Each row is a point on a tangle of strands that fork, close into loops and nearly touch. The rows are in no order.
In the rows, 100 means zero.
Two points are linked if the straight distance between their rows is under 59.
bis: [108 120 104  58  78  90  78 108 115  77 115 103  92  75  91 138 130 116
  91  64 122  90]
zimi: [ 94 113 114  92 100  89  96 110 114  80 110 103  86 110  86 118 117  97
  84  96  99  92]
Lidul: [ 94 108 100 107 137 106  82 116  96 101  90 105  67 104  83  89 114 104
  66 116 107  89]
Gof: [ 83  97 112 130 109 102 134  93  96 121  85  97  84 116  97  92  79  96
  97 116  95 121]
mok: [ 90 109  99 130 136 111 116 116 108 115  67  99 139 111 142  77  61  71
 126 110  91  86]
Lidad: [ 80 133  85 103  90 103 146 101 106 101 110 102 102 115 106 122  87 128
  92 110 111 112]
dig: [ 87 113 126 103  92  80 118  86 127  89 121  98 122 110 119 109  84 120
 116 112  80  99]
Mun: [119  75 117  98 103  87  79 102 106  82 102  88 125  96 128  81 106  70
 135  99  97  85]
zolit: [ 91 113 112  73  88 102 120  81  98 114 107 115  86  86  96 100  89 122
  94  78 122 114]
Vid: [ 91  83 104  95 113  95  73 104  84 114 103  91  75 105  82  85 112  91
  95 104  93 114]
dopov: [ 95 102  99 142 112 113 139 101 122 110  74  89 146 101 134  96  56  87
 127 117  88  99]
rubul: [ 84 132  79  92  84 102 145 105  95 124 121 111  83  97 112 122  96 140
 100 107 107  92]
Gefon: [107 107  95 123 128 116  91 115 105 107  78 102 137 106 126  66  88  66
 109 114 108  80]
gabu: [109  91 102 107 101 102 113  88 109  87  93 103  88  98  92  80 108  81
  94  86 128 120]
Zat: [ 85 113 153  90  93  60  92  89 118  93  95  90 112 108  88 106  98  98
  91  90  87  90]
guro: [108  98 115  91  95 104  88  75 112 100 106 101 142  95 103  89  95 104
 116  91  95 103]
zib: [ 77 120 104 112  97  98 159  80 113 109  95 101 109 106 101 108  80 125
 109  97 114 122]
Pog: [ 85 121  90  99  84 108 116  79 109 121 107  97 132 103 102 107  83 133
  97 102  92  90]
rovat: [110  61 101 121 111  95  71 109  89  77 104  88 110 103 102  99 110  84
 110 126  59  85]
Lonep: [110  82  51 101  78 113 120  84  86 130 103  93  75  90  93  97  95 107
 103  89 125 119]
Furod: [102 110  98 100  89  99 145  73 109  93 104  95 114 102 104 105  85 106
 109  85 128 125]
doke: [106  95  92 108 111 121 105  69 100 100  77  89  99  94 100  68  94  80
  97  84 143 120]
tiku: [100 128 113 111 121 123 116  64 118 116  82  98 136  94 108  83  72 107
  97  88 123 106]
Togun: [128  91 127  77  95  85  87 103 117  66  96  77  73 100  84 111 138  81
  89  53 123 102]
Vemo: [130  96  65 120 129 134  76  94  96 119  82 100 117  93 105  77  94  81
 102 107 122  80]
zuko: [ 67 116  99  86  74  86 114 119  87 125  88 110  88 104  66  99 114  99
  98  95  89  93]
Zigaf: [113 102 101 105 114 117  87  90 119 104  76 101 130 101 115  65  95  73
 119  91 115  93]
luk: [ 98 124  72  95 101 116  80 107  85 127 107 117  87  87  76 113 105 128
  73 104  98  88]
tas: [ 87 130 121  84  77  80 109 113 108  94  82 101  78  98  72 103 125  86
  88  60 133 111]
sigu: [109  94  86  99 123  94  75 118  91  64 113  96  74  98  88 117 132 104
  86 106  92 101]
mef: [ 82 121 135 105  84  71 105  86 124  93 103 106 129 113  99 113  92 103
  95 101  65 101]
Kiz: [ 83 101  94  94  73  90  85 121  85 109  87  95  98 109  59  96 118  95
  94  88  88 111]
vali: [ 64 125  85  92  54  92 132 118  94 101  99 114  91 102  81 117 114 107
 103  92  95 102]
Sek: [132  75 122  83 113  85  74  74 113  65 119  94 102  84 117 108 102  95
 102  80 121 100]
dori: [ 90 112 121  57  87  75  84 109  97  78 126 105  76  90  97 130 125 118
 105  75 109  90]
vofun: [ 98  95  79 104  95 110  84  92  96 134 106  88 135  97  93  95  88 125
 106 124  64  95]
Rozi: [ 87 120  90  69  80 100  79 103 101  83 110 104 105  90  75 114 125 118
  85  73 118  93]
mifiv: [105  91 114 108 120  96  81  89  98 119 104  93  99 107 102  85  83 108
 100 117  76  92]
tes: [114  84 106  93  98 107  94  78 100 138  89  97 112  90 117  82  81 107
 111 113  80 100]
gobiz: [ 98  92 100 124 104 109 121  91  95 108  83  94 109 109 108  86  89  79
 110 115 104 105]
mas: [ 86 124 141  89 105  69 128 102 114  85 114 108  72 114 116 121 100 107
  99  99  94  90]
baf: [133  61 128  89 119  92  82  88 114  69 108  86 100  95 125  98 104  77
 115  87  93  90]
zabes: [ 67 132 113  84  64  88 118 124 102  84 106 126 100 112  81 128 120  89
  95  84 100 102]
lesom: [102 105  58 107  93 117  78 106  74 146 106 107  83  91  76 104  94 112
  89 112  84  91]
bog: [109  85  95  94  81  85  80 101 108  73 103  89 117  97  82 107 131  87
 101  92 103 114]
fub: [ 94  96 100 125  92  90 111 117  94  79 112 102 103 120  99 113  87 105
  96 122  62  94]
Sur: [ 93  95 105  80  93  91  70 109  82 115  88 104  74  85  66 102 123 103
  91  91 101 115]
noze: [133  80 119  70  98  78  79  85 110  61 108  81  81  93 108 120 132  92
 104  71 123 110]
Lekul: [ 74 129 103  97  97 105 132 127 105 109 120 120  77  94 113 127  88 137
  97 105  87  83]
kazem: [126  63  74 103 119 114  78  92  86 108 105  95 108  89 124  83  96  87
 118 110 105  99]
Bav: [ 85 103  90  91  88 105 110 121  83 100 102 111  66 100  93 107 111 107
  95 111 111 104]
fipe: [ 97 101 109 100 108 120 118  66 103 127  80  95  86  93  97  75  84 104
  98  84 134 121]
Vego: [106 108  93 125 118 125 130  79 112 113  95  99 122 112 114  83  80 101
 105 109 122 110]
bedar: [121  96 119 109 126  90  94  96 120  56  93  95  91 116  99  94 110  73
  97  95 112 101]
muk: [ 77 126 121  86  98  81 128  98 110 100 119 111  94 108 115 113  88 133
 100 116  82  86]
fam: [105  78 110 132 130  92  68 113  88  84  95 104 113 108  94  85 107  64
  94 122  62  75]
Nare: [ 91 105 109 119  88  87 126  99 118 102 110  99 118 116 113 102  69 117
  92 128  60  96]
bim: [118  70  83 111 100 109 102  96 116  85 107  92 134 100 135  93  85  97
 119 122  92  84]
naded: [ 87 105  84  82  80 103 115 149  78  98 119 104  64  97 100 124 121 114
 107 108  92  94]
nokef: [104  86  88 147 103 110 140 120  96 120  66  94 138 110 132  84  54  84
 134 121  74  97]
Sedu: [ 99  95  97  85  83 105 113  75 106 112 115  95 140 101 117 104  89 125
 116  94 103 112]
zoni: [ 86 125  71 108 119 115  93 112  92 105 102 110  69 102  79 110 110 117
  66 102 118  84]
vari: [ 96  81 100  97  96 108 110  79  88 140  87  89 134  95 111  81  79  94
 129  97  95 111]
Nuvun: [115 105 139  87  96  84  75  76 121  93  92  91 123 100  97  95 106  93
 102  85  95  93]
lofi: [128  78  65 104  92 125 101  93  91 125 114  90 118  94 116  96  88  98
 112 114 101 109]
vibob: [106  92  80 103 117 117  81  96  71 130 108 102  52  83  96  97  94 105
  79 105 110 112]
Pim: [ 99  99  81 107  95 116 102  87  91 130  86  93 121 104  95  81  94  91
 109  89 108 108]
Funop: [117  71 114 110 100  93 113 103 112  77 113  98 121 114 127  89  89 103
 121 134  69  88]
Robad: [118 101 123  83  62  79  85  92 124  66  92  81 118 103  87 109 128  86
 104  75 108 107]
gisez: [110  88  86  94  97  99 117  78  95  81 108 101  99 103 110 106  99  97
  95  87 135 122]
Dipe: [ 81 107  98 113  99  94 124 107  93 101  98 106  69 115  97  98  94  99
  78 121  96 104]
sef: [ 90 124 117 111 119 116 101  84 126 119  66  96 146 103 106  73  83  87
 114  94 115  95]
sukib: [103 122  80  85 127 109  64 117  98  72 104 105  84  93  79 127 133 120
  70  95 100  98]
ker: [118  99  59 107  88 118  92  85  91 140 107  90  90  90 107 105  87 123
  97 113  90 103]
lofa: [116  74  84  98 119 107  73 106  82  85 106  93  80  94  88  96 112  92
  93 107 106 120]
dap: [106  95 108 110 128 103  86 102 108  83  93 107  91 108  95  82  99  85
  79 116 105  97]
Nonu: [ 99  85  85 119  93  98  90 110  91  91 103 100 106 108  85  99 103  85
 106 130  74 101]
fak: [126 109 135  87  86  69  94 112 132  61  95  81 100 110  78 110 123  81
  91  63 119  99]
viki: [117  94 122  90 115  95  84  94 118  93  85  93 140  98 131  70  89  63
 130  77 113  85]
lum: [ 75  95  95  75 100 101  87 150  70  97 108 111  64  83  94 130 137 108
 109  99  89  97]
Sila: [ 91 105  98 112 111  94  90 129  91  64 105 108  95 106  73 112 112  98
  80 115  91  98]
dagi: [101  78  62  84  70 118  91  94  77 120 117 104  83  79  93 101  99 113
  97  86 118 124]
Pel: [ 72 103 103  99 122  99  77 141  69  98 100 111  50  89  81 115 125  95
 101 100  88 102]
gipef: [111  92  75 109 126 129  70  96  88 140  91  93  95  98  89  83  94  88
  92 109 113  95]
lak: [104  85 118 133 106  90  71 108 101  59  86  97 114 116  85  89 118  59
  79 106  75  93]
Kebef: [ 83 104 112  70  99  96  99 101  91  95 119 120  59  81 115 125 113 111
 108  91 112  89]
tulez: [110 102  80  77  74 112 107  77  75 117 113 117  84  81 101 103  86 125
  97  72 121 103]
libig: [109  67 107 126  84  96 110 109  95  99  97  90 118 113 119  82  90  82
 122 127  49  90]
bupeb: [107  85  89 119 129 109  92  98  73 134  84 100  75  98  99  80  90  86
  84 115 103 106]
Tum: [ 99  92 100  80 115  95  97 102  83  99 121 114  51  82 124 116  89 123
  92  99 108 103]
Dekip: [102  77  94 137  87 103 133 118  91 120  86  95 110 112 122  82  72  81
 110 127  62 103]
Loru: [113  91  90 106 107 105  99  94  90 114 113  96 110 103 106 102  83 127
  89 130  72  80]
gumo: [108 102 122 114 101  94 104  98 125  66  95  97 128 127  99  93 108  73
 101  93 102  94]
Duz: [ 95 114  97  71 102 102  56 125  95  73  97 101  91  79  72 116 140 113
  84  76 106 102]
fise: [ 92 115 100 118  93 103 140  94 116 124  99 100 133 110 114 107  69 131
 108 115  76  99]
Sul: [108  91  79  86 117 115  96  84  69 123 115 123  46  74 115 116  90 131
  82  99 119 107]
Sal: [ 97  87  96  81  67  73 104 112 101  77 118 102 109 110  92 116 116  97
 109 100  91 113]
fen: [128  73  70 115 118 125  64 112  90  96  91  97 114  94 110  78 108  77
 109 115 110  78]
Gidi: [ 86 117 128  77  86  92 101  93 105  97  99 111  81  86  83 104 107  96
  96  74 122 120]
bobe: [ 70 139 120  90  84  82 113 114 121  83  99 119  85 112  83 111 114 109
  89  89 114  86]

A tip is a point with one link. Name the tips that can be reached along the links from each point below, in the order of the rows.
Nuvun | mas, fipe, lak
Sila | gumo
mok | vofun, bim, Pel, Sal
dagi | Lonep, tas

A piece is two or more points that can be reached from each other along the links. Count, over all rows, the pieces, the separate loops (a circle has one, a figure eight two, a Y none), the forks (points with three links) and the tips (points with one).
pieces | 4
loops | 2
forks | 6
tips | 10
